Points on a hilly landscape, in no order, each with its height.
From any point a ball rolls to the lowest of the 2 points nearest to it. It stops when none of these is lower. Distance is the straight distance between rows; heights are no part of it.
bis: [-1.48 2.86 3.66 -2.10 0.85 0.03 -2.15 3.84 0.13 1.33 2.56 0.42 0.67 -1.36 -0.55 2.93 -1.48 -1.88 -1.35 -1.30 1.13 -0.88]  height 370
Veken: [2.78 1.29 2.41 -0.32 2.86 0.69 0.46 -2.02 -3.54 0.27 -1.91 0.48 -0.17 0.47 0.21 -0.70 0.96 0.41 3.27 1.14 0.00 0.75]  height 686
rege: [-2.44 2.50 2.07 -1.90 -2.84 1.80 -2.24 -0.52 -2.22 0.61 -1.23 1.82 4.01 0.11 -2.59 1.28 0.39 0.31 -1.71 -0.24 0.09 3.90]  height 384
vogo: [0.44 -2.60 -3.95 2.49 0.96 2.65 2.18 -5.59 -2.79 -1.19 -2.76 -3.42 -1.94 1.00 -1.65 -3.07 1.26 1.12 1.68 0.59 -0.17 -1.51]  height 90
tuf: [-0.17 0.38 -2.82 0.67 -0.38 0.96 -1.25 3.61 -2.12 2.10 -0.28 -1.93 -0.77 -1.65 -0.59 -0.04 -1.47 0.07 -2.67 2.28 1.01 -4.47]  height 591
lobu: [3.71 -1.47 -1.10 1.66 2.67 -4.44 0.71 -0.17 1.14 1.95 -0.39 0.66 -0.91 0.13 2.52 -1.21 -2.30 1.90 3.19 1.19 0.20 -0.90]  height 864
zesid: [-0.92 1.93 -2.63 2.05 -0.47 -1.65 0.47 -3.23 -0.66 -0.49 -1.44 -1.98 1.53 -0.44 -0.17 0.34 -1.81 1.10 0.82 -2.20 0.66 1.64]  height 697
Gem: [-0.85 2.36 -0.03 -0.70 -2.08 -2.45 -1.77 1.18 2.11 0.40 1.51 -1.12 1.09 -1.27 -4.49 -1.22 3.27 -1.79 2.05 -3.46 -0.04 0.32]  height 783
tene: [1.32 -4.02 -2.18 0.59 -1.34 -2.40 1.77 -1.08 5.28 -1.66 2.17 0.78 1.01 2.24 -0.51 -0.42 0.91 -0.85 1.22 -0.44 -2.97 1.49]  height 525
Puvip: [0.69 3.75 2.78 -0.79 -1.24 2.35 -1.94 2.96 -0.75 1.95 1.64 -0.69 -0.93 -1.19 -3.89 1.86 1.26 -1.51 1.39 0.02 1.89 -0.45]  height 817
baves: [-2.96 0.25 -2.28 -1.29 0.42 2.51 -1.23 0.17 -3.47 1.23 -0.97 -4.66 -1.33 -5.43 -2.37 -0.34 -3.31 1.11 -6.50 1.63 1.35 -3.01]  height 550
zomud: [-1.49 -2.59 -2.09 1.66 1.49 1.00 -1.82 5.72 -1.09 -0.27 0.12 -2.85 -1.98 -2.66 2.83 -0.20 -0.86 0.22 -4.60 2.07 2.44 -5.32]  height 848
Bisib: [0.55 3.04 1.28 1.08 2.40 -2.66 -0.17 -1.35 -2.15 0.30 -2.47 2.80 0.59 -1.35 2.93 1.61 -1.63 2.27 1.78 -1.12 -0.99 4.68]  height 527
Nupu: [-2.86 3.31 -0.57 -0.67 -0.77 3.86 -0.28 1.50 -2.81 -1.57 0.33 -2.12 -0.41 -1.89 0.55 2.89 -0.48 -0.80 -2.20 0.93 1.36 1.44]  height 463
Dupir: [-1.20 -2.22 -1.03 0.70 -1.33 -2.01 -0.27 0.09 3.48 0.72 1.14 -1.11 -0.04 3.47 -1.31 -1.04 -1.42 -1.61 -1.12 -1.81 -0.18 -2.16]  height 369
satuz: [-0.85 2.13 1.07 -0.53 -2.73 -1.63 -2.06 -0.75 -1.51 2.04 -1.23 1.85 5.09 -0.62 -1.87 0.95 -2.52 1.21 -1.04 -1.31 1.20 2.29]  height 363
sem: [-2.98 -0.08 -3.31 0.64 -1.34 1.12 -1.50 2.69 -3.00 1.37 -1.11 -2.84 -1.92 -4.73 -1.98 -0.72 -0.95 0.29 -4.34 1.65 1.57 -3.75]  height 570
Litok: [-1.42 1.57 -1.65 0.49 -1.25 1.19 -1.31 -0.62 -1.21 0.95 -0.01 -2.02 -0.98 -1.02 -2.81 -1.71 1.26 -0.74 -0.17 -1.24 1.50 -3.53]  height 237
vuvo: [1.36 1.06 0.47 -1.04 0.81 -2.22 -0.85 1.24 2.14 -2.35 1.61 0.49 -0.43 -1.75 -1.87 -0.76 4.03 -1.97 2.28 -2.96 -1.22 -0.24]  height 776
tera: [0.69 2.38 1.48 -0.94 -0.56 0.89 0.08 -3.46 -1.07 1.75 -0.86 -1.62 0.92 0.01 -4.76 -0.88 1.05 0.49 4.13 -1.83 1.34 -0.66]  height 832
Puz: [-1.60 -1.16 -1.72 0.69 2.21 -0.39 0.95 -2.88 0.31 -2.04 -1.95 -1.48 -0.74 2.47 1.42 -1.40 0.17 0.27 -0.16 -2.02 0.22 -1.70]  height 185
Fom: [1.40 -4.51 3.34 -2.40 -1.32 -3.20 1.22 -2.53 3.67 -2.56 1.81 4.66 1.89 -1.04 0.98 -0.23 0.34 2.70 2.09 -1.25 -1.95 5.04]  height 627
pilo: [-1.01 1.98 1.41 -0.73 1.23 5.66 0.13 1.19 -2.97 -1.16 -1.30 -0.74 -1.52 -1.28 0.29 2.31 1.45 -0.55 -1.91 3.17 1.39 0.89]  height 508
bive: [0.62 3.08 3.28 -0.94 -2.13 1.19 -0.65 -0.14 -1.25 2.07 0.67 0.96 1.33 -0.99 -4.26 0.27 0.99 -0.46 2.73 -0.42 0.81 -0.12]  height 826
zemi: [-1.11 0.53 -0.85 -1.57 -0.64 5.21 0.09 -1.83 -3.79 0.68 -1.57 -2.08 -0.66 0.33 0.39 0.92 -5.10 1.06 -3.84 2.74 -0.95 0.29]  height 802
raruk: [-2.78 3.49 2.07 -1.84 -2.04 3.40 -1.63 1.25 -2.32 0.48 0.69 -0.16 2.51 -1.15 -1.55 3.64 -0.64 -1.12 -2.36 0.56 1.27 2.35]  height 419
kuvug: [0.61 1.42 0.67 0.01 -2.07 -0.15 -1.19 3.39 -0.05 1.84 1.79 1.46 1.25 -0.11 -1.92 1.33 -1.40 -0.64 0.17 1.12 0.21 0.36]  height 801
dadu: [-2.51 -1.44 -1.03 0.40 2.16 1.88 -0.77 5.79 -1.71 -1.09 0.49 -2.13 -1.46 -4.29 1.87 2.29 -0.40 -1.56 -5.27 2.15 3.24 -1.98]  height 828
Ponod: [0.97 -0.95 3.31 -1.29 -1.06 0.11 0.52 -0.87 1.77 -0.14 0.43 2.69 0.57 3.10 -0.24 -1.26 1.18 -1.12 2.51 -0.51 -1.01 0.49]  height 589
sesi: [2.33 1.80 2.33 -1.49 2.27 -0.88 -1.89 2.52 0.26 0.02 0.89 1.29 -0.69 -0.99 -1.29 -1.93 4.12 -1.66 1.40 -0.72 -0.81 -1.69]  height 766
kive: [0.11 -1.23 1.75 -0.28 -1.87 -1.01 0.85 -2.62 1.74 1.04 0.36 0.20 2.57 2.54 -3.43 -1.09 1.96 1.21 2.84 -0.30 -0.30 1.79]  height 619
tet: [0.44 1.04 -3.25 2.99 -1.33 0.53 -0.73 -0.92 -5.33 -0.90 -0.97 -3.55 -3.44 -2.47 -0.37 -1.07 -1.14 0.23 -0.38 0.04 1.66 -5.10]  height 643
Nata: [-2.61 -4.09 -3.77 -0.88 -1.45 2.51 0.08 -0.76 1.44 1.23 -2.90 -0.35 -0.16 3.52 -1.79 -3.60 2.11 0.38 -2.79 0.67 -0.63 -1.47]  height 889
Rivu: [0.34 -1.79 -2.05 2.33 0.41 -0.56 0.24 -3.19 2.07 -1.70 0.34 -0.96 -0.69 0.99 -0.52 -0.39 1.25 -0.49 1.03 -2.72 0.51 -0.50]  height 257
kemu: [3.97 2.67 2.20 -0.01 1.28 -3.07 -0.42 1.87 -1.14 1.75 0.25 2.23 -0.70 -1.59 -0.07 -1.79 1.19 0.37 2.70 0.70 -1.02 -1.27]  height 755
deso: [1.70 -3.29 -0.65 1.69 -0.06 -1.12 1.64 -1.00 2.88 2.96 -0.90 0.58 2.07 3.27 1.21 -1.87 -2.41 1.67 0.92 1.84 -1.40 0.89]  height 304
ludu: [-4.43 -3.09 -2.07 -1.66 0.98 2.93 -2.72 0.42 1.01 1.49 -1.28 -0.61 -0.45 2.18 -1.35 -2.42 1.68 -0.07 -4.41 -0.61 0.94 -3.10]  height 907
Rogun: [1.11 -4.47 1.70 -0.40 3.31 -0.39 2.64 -1.93 4.11 -0.94 1.25 0.86 -0.01 3.12 0.15 -2.53 1.00 0.08 1.49 -0.49 -1.58 -0.59]  height 529
bigo: [1.56 -0.44 -0.81 0.57 -0.85 0.63 0.54 1.19 -1.26 4.35 -1.73 0.74 1.26 1.24 -0.19 -1.68 -1.04 1.32 -0.34 3.52 -0.65 -1.44]  height 61
fura: [3.36 0.71 -0.99 1.63 2.12 -2.97 0.93 -1.17 0.64 1.55 1.20 -0.68 -0.99 0.63 -0.79 -0.87 -1.60 1.49 3.96 -0.69 0.83 -0.69]  height 849
nemet: [0.75 -1.75 -1.80 0.75 -0.81 2.74 0.49 1.88 -2.49 2.14 -0.36 -1.93 -2.86 1.06 0.26 -0.47 -1.68 -0.12 -1.90 4.23 0.78 -5.77]  height 639
miru: [-1.01 -1.05 -1.88 -0.62 -1.40 1.79 0.42 -3.07 -1.19 0.60 -2.77 1.36 1.96 1.10 -2.16 -0.75 1.07 0.37 -0.91 0.62 -0.99 1.91]  height 855
gomu: [2.21 -3.47 3.16 -0.65 2.29 0.33 1.93 -1.02 4.12 -0.63 0.96 0.60 -1.72 4.43 2.13 -0.12 -0.42 -2.13 2.34 -0.38 -1.57 -1.39]  height 389
zube: [-0.11 1.21 0.95 -1.39 -1.84 0.24 -1.71 5.76 0.92 -0.19 2.71 0.74 0.87 -2.30 -1.08 1.35 3.13 -2.58 -1.95 1.23 0.38 0.06]  height 806
lut: [-0.28 0.14 -0.02 -1.11 -2.72 3.60 -1.32 3.46 0.63 -0.22 1.57 0.93 0.26 0.81 -0.71 0.79 4.21 -1.46 -2.66 2.98 -0.08 0.79]  height 781
dez: [0.32 -1.09 -0.88 0.39 1.63 3.35 -0.79 5.76 -1.55 -1.00 0.36 -0.21 -2.44 -2.27 4.88 1.58 3.45 -1.24 -3.86 3.92 1.13 -1.82]  height 770
Bel: [2.33 -2.52 1.74 1.50 0.81 -1.61 2.49 -4.16 0.60 1.55 -0.42 1.21 3.13 0.38 -0.78 -1.71 -0.17 4.20 3.56 1.98 -0.12 2.44]  height 650
kis: [-0.28 2.33 -1.05 0.11 -2.82 -1.88 -1.86 2.23 1.19 1.93 1.17 0.24 0.94 -1.08 -2.17 0.10 0.90 -1.05 1.21 -1.20 -0.47 -1.15]  height 790
gukuv: [-0.99 2.06 -3.44 1.95 -1.38 0.72 0.71 -2.61 -3.47 -3.03 -1.38 -2.73 -0.82 -1.52 0.86 1.77 -2.87 0.22 -0.28 -1.78 1.39 0.23]  height 685
silob: [1.21 -0.18 0.04 0.15 -1.28 2.20 -0.47 4.05 -0.68 1.89 0.15 0.87 -1.37 1.65 2.62 0.80 -1.52 -0.08 -1.55 3.79 -0.28 -1.04]  height 676
Bitob: [2.85 -1.11 -0.22 1.09 0.48 -0.56 2.13 -1.22 0.01 3.99 -0.72 0.74 0.42 3.37 0.13 -0.31 -3.55 1.27 1.97 2.48 0.16 -0.33]  height 195
dagi: [2.63 -2.19 0.24 0.30 3.65 -2.84 2.76 -3.29 3.44 -1.96 1.51 1.01 -0.74 -0.93 -0.21 -1.84 2.23 2.37 3.80 -0.55 -1.87 2.87]  height 350
bimo: [-2.50 -2.16 -0.82 0.02 2.99 3.62 0.17 4.98 -1.74 -2.36 0.04 -2.04 -1.42 -3.16 3.77 3.10 2.86 -1.81 -4.86 3.29 1.78 0.34]  height 803
kuz: [0.03 0.70 0.30 -0.45 0.00 -1.47 -1.01 1.20 -0.53 0.38 -1.23 2.60 2.33 0.31 1.25 1.19 0.20 -0.03 -2.01 -0.44 -1.19 2.80]  height 199
fedo: [0.97 -2.38 -1.02 0.17 -0.47 -0.93 1.53 -1.12 3.96 -4.18 2.04 0.44 -0.99 1.80 1.34 0.70 2.83 -1.94 1.28 -1.19 -2.12 1.52]  height 454
lipop: [2.13 0.33 -0.68 1.97 -0.79 -2.55 1.68 -2.30 2.87 -1.07 1.38 0.03 0.64 0.04 -0.08 1.65 -2.42 1.55 3.98 -1.65 0.56 4.51]  height 671
mivo: [1.97 1.80 0.24 0.81 0.59 -1.37 0.49 -1.41 -0.05 2.11 0.42 -1.25 0.14 -0.87 -3.49 -1.80 0.75 0.05 3.66 0.09 1.04 -2.23]  height 838
Zekar: [-1.51 1.14 0.54 -1.70 -1.96 5.13 0.28 -2.67 -3.81 0.35 -2.08 -1.15 2.04 0.97 -1.63 1.04 -3.03 1.12 -3.25 1.77 -0.78 2.72]  height 829
per: [-1.75 1.07 2.86 -1.29 3.00 3.51 -0.16 -3.25 -0.24 -0.87 -1.20 0.22 0.75 2.29 -0.75 -0.24 1.22 -1.38 -0.16 -1.73 0.29 0.99]  height 455
til: [-2.50 1.40 -1.05 -0.09 0.74 2.27 -0.58 -1.52 -4.60 0.69 -1.77 -3.62 -1.35 -4.44 -2.04 -1.84 -3.01 1.48 -3.13 -0.55 1.60 -2.89]  height 531
dit: [2.89 -0.97 3.05 -1.39 -2.13 -5.49 0.36 0.08 0.87 -0.05 -0.68 5.34 1.54 -1.77 2.34 0.23 -0.79 3.70 2.91 -0.32 0.08 6.17]  height 564
Niri: [1.32 0.54 2.16 0.89 2.04 -0.20 1.72 -4.21 -1.25 2.10 -1.31 -0.20 1.76 1.26 -1.23 -0.84 -1.02 1.82 3.19 -0.30 1.23 1.92]  height 667
rut: [-0.83 -0.18 -0.15 -0.59 0.94 -2.84 -0.18 -0.62 2.62 -2.97 -0.48 2.78 1.86 0.08 1.80 -0.15 1.02 -0.13 -0.91 -1.83 -2.49 2.62]  height 261
Ranod: [1.95 -1.52 -0.29 0.37 -1.39 -2.23 0.76 -1.02 0.81 1.20 -0.96 2.39 2.91 1.21 -1.40 -1.89 1.41 1.76 2.64 1.67 -1.19 2.14]  height 635
Vemut: [-1.41 -0.75 3.49 -2.84 2.28 -1.32 -1.44 0.09 1.75 -3.57 -0.12 3.95 1.19 0.66 2.43 -0.08 1.84 -2.16 -1.81 -2.80 -2.46 2.76]  height 329
gon: [-0.52 -4.43 -1.05 0.83 -0.52 -1.18 0.22 0.40 2.85 1.41 -0.49 0.13 1.52 4.13 -0.26 -2.73 -0.42 -0.79 -0.35 0.53 -1.22 -0.48]  height 392
mas: [0.96 1.90 -2.38 1.14 -4.25 0.16 0.83 1.63 0.27 -1.87 0.81 0.06 -1.28 -1.23 2.81 1.84 2.47 -1.63 0.46 0.75 -2.02 0.50]  height 733
Gobus: [0.74 -3.19 2.18 -1.33 -0.90 -4.05 0.59 -0.59 3.91 -2.23 2.40 3.46 1.24 0.90 -1.18 0.10 1.10 -0.14 2.35 -1.49 -1.84 3.48]  height 604
rarim: [-1.51 2.44 1.67 0.23 0.57 -1.11 -0.18 3.27 1.13 -1.14 0.82 0.55 -1.46 -0.65 3.53 2.93 -0.21 -2.24 -1.83 -1.03 -0.60 0.47]  height 371
veb: [-0.95 0.60 0.54 0.25 0.53 -0.74 -0.76 -0.72 1.95 0.91 0.73 0.28 1.13 1.57 -1.93 -1.69 -0.44 -1.51 -0.51 -2.42 0.80 -0.35]  height 313
buz: [-4.15 -0.54 -0.55 -1.62 2.89 3.01 -3.42 0.87 -2.29 -1.78 -0.23 -2.47 -1.19 -2.33 0.49 0.87 1.39 -1.60 -5.73 -0.65 2.55 -2.39]  height 930
sego: [0.25 1.75 4.07 -2.04 -1.30 1.53 -1.48 6.06 -0.05 1.69 2.84 0.41 -0.42 -2.15 -2.14 2.24 2.10 -1.76 0.50 3.33 1.70 -0.08]  height 823
numip: [-0.43 -1.10 1.26 0.76 2.72 -0.75 -1.38 0.85 1.33 0.84 0.99 0.11 -1.44 3.31 1.74 0.55 -3.78 -1.32 -1.51 -0.72 -0.04 -3.29]  height 545
vove: [-0.05 1.16 -0.44 0.96 -3.90 -0.24 0.01 5.91 0.97 0.90 2.33 1.08 0.00 0.61 0.26 2.34 -1.61 -2.08 0.06 0.95 -0.27 -1.75]  height 818
soru: [2.19 0.03 2.17 0.53 -0.18 -3.53 -1.01 -0.17 -0.88 0.85 -1.62 4.57 1.21 -1.32 4.72 0.60 -1.00 3.11 1.31 -0.55 -1.38 4.70]  height 547
lev: [2.47 3.73 0.23 0.26 2.42 1.97 1.01 -0.15 -3.67 0.51 -0.91 -0.99 -1.45 -1.33 1.62 0.10 1.34 -0.15 2.56 0.53 -0.89 -1.49]  height 706
ror: [-2.69 2.42 -1.09 0.05 0.44 -0.06 -1.00 0.31 -1.26 1.11 -0.41 -2.23 0.13 -0.38 -0.87 1.49 -5.29 -0.75 -2.17 -1.85 1.82 -3.74]  height 445
gutuf: [-0.20 0.05 0.48 0.33 0.77 0.06 0.42 1.29 0.32 -1.48 0.42 0.43 -2.92 2.34 3.60 1.51 -0.07 -1.24 -0.14 -0.63 -0.57 -0.36]  height 238
vuzu: [0.37 1.23 -1.88 1.66 -1.96 -2.91 2.08 -1.65 1.56 -2.01 1.73 -0.76 -1.62 0.65 2.61 3.28 -1.47 -0.10 3.74 -1.82 0.17 3.62]  height 692
Tomit: [-2.02 -3.75 -2.42 -0.16 -1.43 2.04 1.82 -3.07 1.27 0.72 -3.50 0.31 2.29 2.96 -0.71 -2.97 1.33 0.88 -0.64 2.10 -0.72 1.47]  height 869
nimos: [-0.58 -2.11 -1.17 -0.40 -1.75 5.73 -0.16 0.33 -3.73 1.86 -0.02 -1.88 -3.42 3.37 0.97 -0.73 -2.25 0.13 -2.29 3.58 0.78 -3.37]  height 705
solog: [1.62 2.09 -1.56 2.11 0.11 -0.82 0.05 1.44 -2.35 0.74 0.51 -2.67 -2.86 -3.25 1.16 -0.15 -2.42 -0.54 1.02 0.37 1.56 -5.09]  height 623
Tagun: [0.46 -1.01 -2.77 1.98 0.00 -1.27 -0.84 4.25 -0.96 -0.94 0.22 -0.40 -2.18 -1.54 3.60 0.40 0.33 -0.85 -2.67 0.86 0.15 -4.52]  height 862
Zefo: [1.88 -4.39 3.75 -0.40 -0.46 -1.46 1.77 -3.17 2.97 -1.81 -0.74 4.57 2.90 0.22 2.80 -1.32 0.69 3.17 3.12 1.77 -1.71 5.24]  height 655
vik: [-1.65 1.97 1.50 -0.73 0.03 -2.28 -2.45 -1.02 1.46 0.97 0.09 0.53 3.90 -1.38 -1.61 -0.06 -1.12 -0.05 -0.72 -3.74 1.14 1.19]  height 345
Bidod: [-2.12 1.82 3.93 -2.73 -0.48 2.76 -2.32 3.20 2.34 0.70 3.06 0.87 0.50 1.13 -2.41 2.26 0.63 -2.75 -1.73 -0.93 1.13 0.55]  height 294
Lare: [-0.31 2.82 0.01 1.37 1.10 -1.92 0.35 0.46 1.23 -2.18 -0.32 -1.30 -2.10 -0.32 4.00 3.37 -2.32 -1.36 -1.42 -3.80 0.13 0.36]  height 446
bivo: [-0.80 -1.38 -4.76 -0.07 -1.38 1.81 1.21 -2.98 -2.52 -0.41 -2.60 -2.92 -0.86 0.38 -1.20 -1.99 1.48 1.40 -0.31 1.22 -0.35 -0.82]  height 159
getil: [2.42 0.15 3.37 -1.49 -1.45 -5.86 -0.41 0.22 1.12 0.12 1.13 3.82 0.90 -1.56 -0.14 0.07 -0.20 2.14 2.95 -2.27 -1.11 2.94]  height 575
nodiz: [0.62 0.00 -1.43 -0.11 -4.16 1.12 -0.55 3.60 0.82 -1.28 1.03 1.86 0.53 0.44 0.71 1.02 3.28 -1.59 0.04 1.58 -1.54 1.99]  height 756
zas: [-2.46 -1.93 -0.56 2.82 1.17 -0.40 3.64 -5.20 6.06 -0.07 1.26 -2.15 1.53 1.74 -2.69 -0.23 0.05 3.19 1.24 -0.93 1.88 2.02]  height 634
tigi: [0.39 0.81 -1.48 1.33 -1.92 -1.56 -1.39 5.90 1.26 0.18 2.06 -0.67 -1.27 0.04 1.80 0.46 -0.25 -1.48 -1.83 1.53 -0.01 -3.62]  height 839
lorun: [-0.57 1.29 -1.21 -0.64 -1.94 1.54 0.60 -3.21 -4.38 0.57 -3.02 0.00 3.30 -1.49 -2.95 -1.40 1.70 1.28 1.00 1.29 -0.43 3.27]  height 847
gok: [0.08 0.86 -2.07 -1.01 -2.16 0.27 -1.49 1.84 -0.95 3.21 0.00 -2.27 -1.60 -1.64 -4.96 -2.49 2.01 -0.90 1.67 -0.38 2.07 -5.00]  height 263
guge: [-1.59 0.29 -1.90 0.83 -1.95 -1.24 0.94 -3.31 1.53 -4.38 1.33 -2.72 -1.46 0.95 -0.18 0.68 1.51 -2.17 0.88 -3.87 1.42 -0.22]  height 309
rivi: [1.88 -0.82 0.65 0.13 0.12 3.92 -0.10 6.11 -0.13 0.83 0.57 0.92 -1.69 -1.10 4.15 0.61 2.38 -1.16 -1.39 4.73 -0.32 -0.43]  height 731
Pepam: [-0.42 -3.03 1.14 0.27 2.48 -1.41 3.76 -4.29 5.10 -0.92 1.21 -0.28 1.29 2.45 -0.94 0.12 0.73 1.01 2.10 0.05 0.35 0.46]  height 595
Vana: [-3.16 0.53 -1.44 -1.73 2.41 2.18 -0.79 -3.59 -3.48 1.75 -3.08 -3.03 0.73 -1.94 -3.32 -2.34 -0.57 0.73 -2.91 -0.18 0.39 -2.43]  height 515
Zatuf: [-1.89 -0.13 -3.92 0.82 -0.91 -0.18 -1.27 -1.74 -2.15 -0.22 -2.51 -1.65 0.77 -0.61 -1.41 -1.96 0.74 0.68 -2.35 -0.37 0.34 -1.94]  height 203
mipoz: [-2.76 3.28 1.20 -0.34 -0.09 -0.11 -1.83 2.06 -0.42 2.96 1.13 -1.42 1.12 -2.12 -1.32 0.66 -2.93 -0.90 -1.73 -2.46 2.11 -1.96]  height 415
lebob: [-0.10 3.64 -2.93 1.94 -3.83 -1.95 0.85 1.14 0.32 -2.11 0.64 -0.31 -1.78 -1.13 1.91 3.28 -0.08 -0.39 1.16 -0.98 -0.86 2.56]  height 715
Suzu: [0.51 -3.37 -0.49 -0.65 -0.03 -4.18 1.73 0.15 4.46 -2.40 3.28 2.01 -0.08 0.45 1.00 -0.07 -1.72 0.41 2.69 -0.59 -3.52 2.74]  height 577
tigom: [-1.58 1.05 0.30 0.39 1.92 -0.95 -1.63 -0.81 -0.11 -0.33 -0.59 -1.28 -1.22 1.21 2.20 0.94 -3.96 -0.81 -2.58 -3.31 1.99 -3.42]  height 483
posi: [0.84 1.49 -0.80 -0.21 1.44 3.10 -0.61 4.30 -1.42 -0.19 0.03 -0.31 -1.03 -2.19 0.09 -0.41 5.00 -2.03 -1.45 2.56 0.44 -2.10]  height 745
semo: [-0.21 -1.30 0.02 2.85 1.49 -1.78 2.87 -5.09 4.72 -1.80 1.97 -0.10 1.39 0.67 -1.15 1.69 -1.37 3.51 2.59 -1.64 0.82 4.22]  height 654
giriz: [3.35 -2.13 2.37 -0.87 1.38 -4.66 1.31 0.48 1.71 0.57 1.37 3.79 -1.17 0.18 2.83 -0.30 -2.10 2.74 3.80 -0.06 -2.28 2.63]  height 722
nera: [0.74 -1.46 -0.79 1.22 2.58 1.60 2.05 -5.48 -0.95 -1.93 -1.30 -2.49 -1.22 1.67 -0.30 -2.55 0.98 0.37 1.41 -0.53 0.93 -2.61]  height 84
romu: [-3.27 2.40 -1.42 -0.67 -1.98 2.93 0.01 -4.10 -4.61 0.48 -2.24 -0.91 2.14 -1.48 -3.82 0.15 -0.62 1.84 -1.68 0.75 -0.87 2.13]  height 842
Rig: [1.45 -1.70 5.31 -0.25 1.05 -0.92 1.44 -1.81 2.43 -0.17 1.03 1.78 -0.58 3.27 0.49 0.66 -1.95 0.34 2.54 -1.05 -0.33 1.17]  height 538
nafa: [5.50 0.17 1.81 0.47 0.17 -4.60 1.34 1.56 -0.24 1.52 1.13 2.89 -0.42 -0.73 0.90 -0.71 -0.46 2.28 4.79 0.61 -0.92 0.47]  height 744
bili: [0.60 0.40 -0.83 0.52 -0.07 -0.31 -0.96 0.96 -2.04 1.85 -2.71 1.40 2.27 -0.73 1.15 -0.84 -1.09 0.79 -1.62 2.39 -0.79 1.12]  height 140
rafu: [2.79 0.26 -1.38 1.76 1.59 -1.71 1.56 -2.34 2.00 -1.95 0.74 0.26 -0.31 -0.03 -0.46 -0.71 2.36 0.24 2.95 -0.25 -0.30 2.17]  height 308
fazav: [-4.76 -2.58 -2.47 -2.01 1.60 3.76 -3.38 -0.33 -1.83 -0.96 -2.41 -1.86 0.00 0.02 -1.37 -0.99 2.75 -0.44 -5.97 -0.99 2.06 -1.34]  height 919
giz: [0.10 0.40 -3.45 3.29 -1.08 1.44 1.09 -2.16 -4.97 -2.81 -0.73 -3.32 -2.33 -0.45 2.46 0.49 -1.46 1.88 0.54 -0.08 0.82 -2.61]  height 665
Tenop: [0.25 2.94 0.38 1.30 0.69 -2.38 0.79 -0.46 -0.86 -1.02 -1.44 0.55 -1.06 -0.71 4.77 2.98 -1.91 0.20 1.19 -1.47 -0.62 2.18]  height 497
biz: [0.74 -1.04 0.14 -0.75 2.08 0.17 -1.26 2.09 -0.91 2.38 -1.69 0.20 -0.24 2.35 3.11 0.68 -2.40 0.14 -1.30 0.94 -1.18 -2.14]  height 614
vuf: [3.32 -2.99 2.18 -1.38 -0.11 -3.03 1.26 -1.00 2.95 0.25 -0.37 4.86 0.81 0.12 4.03 -1.75 0.41 1.26 3.11 1.46 -2.40 3.70]  height 689
Sigom: [-2.19 1.38 1.89 -1.78 3.23 3.59 -0.77 -3.49 -2.72 0.83 -1.42 -1.39 1.34 0.05 -2.36 -1.92 0.12 0.03 -2.87 -1.46 -0.29 -0.13]  height 492
mip: [0.49 -0.17 1.43 -1.73 0.31 -5.35 -0.82 -0.47 3.25 -1.63 2.08 2.12 1.44 -1.19 -1.80 0.22 -0.29 0.12 1.57 -3.83 -1.28 2.43]  height 586
fami: [0.04 0.31 -1.04 0.23 -2.56 -0.82 1.50 -0.59 2.75 -4.39 3.11 -1.34 -2.43 1.77 0.40 1.04 1.78 -2.83 2.84 -3.46 -0.97 2.03]  height 372
sepun: [2.16 2.56 1.22 -0.36 1.53 3.14 0.34 1.51 -3.64 -0.96 -0.57 -1.85 -2.48 -2.02 0.40 -0.59 2.74 -0.85 0.52 2.56 0.54 -3.81]  height 724
nom: [-1.53 -0.57 2.62 -1.31 3.65 1.03 -0.78 -1.51 2.12 -2.70 -0.64 2.11 0.62 1.76 0.50 -1.71 2.61 -2.34 -2.21 -2.79 -0.49 -0.13]  height 401
korom: [1.26 0.83 1.32 -0.95 0.85 -2.50 0.35 3.01 2.08 -0.19 2.52 1.88 -2.74 1.72 1.91 1.72 -2.30 -1.75 0.83 -1.20 -1.98 -1.83]  height 391
gib: [-0.77 -1.44 -1.37 -1.85 -0.35 5.23 0.24 1.35 -2.87 2.30 0.16 -1.08 -0.81 -0.04 0.52 0.84 -2.46 0.39 -3.38 3.63 0.28 -0.61]  height 764

Where does a ball stop that starts at each point below?
gukuv: bigo
Suzu: nera
fazav: bigo
mip: gutuf
zemi: bigo
zomud: Bidod
zube: gomu
Vana: bigo
buz: Bidod
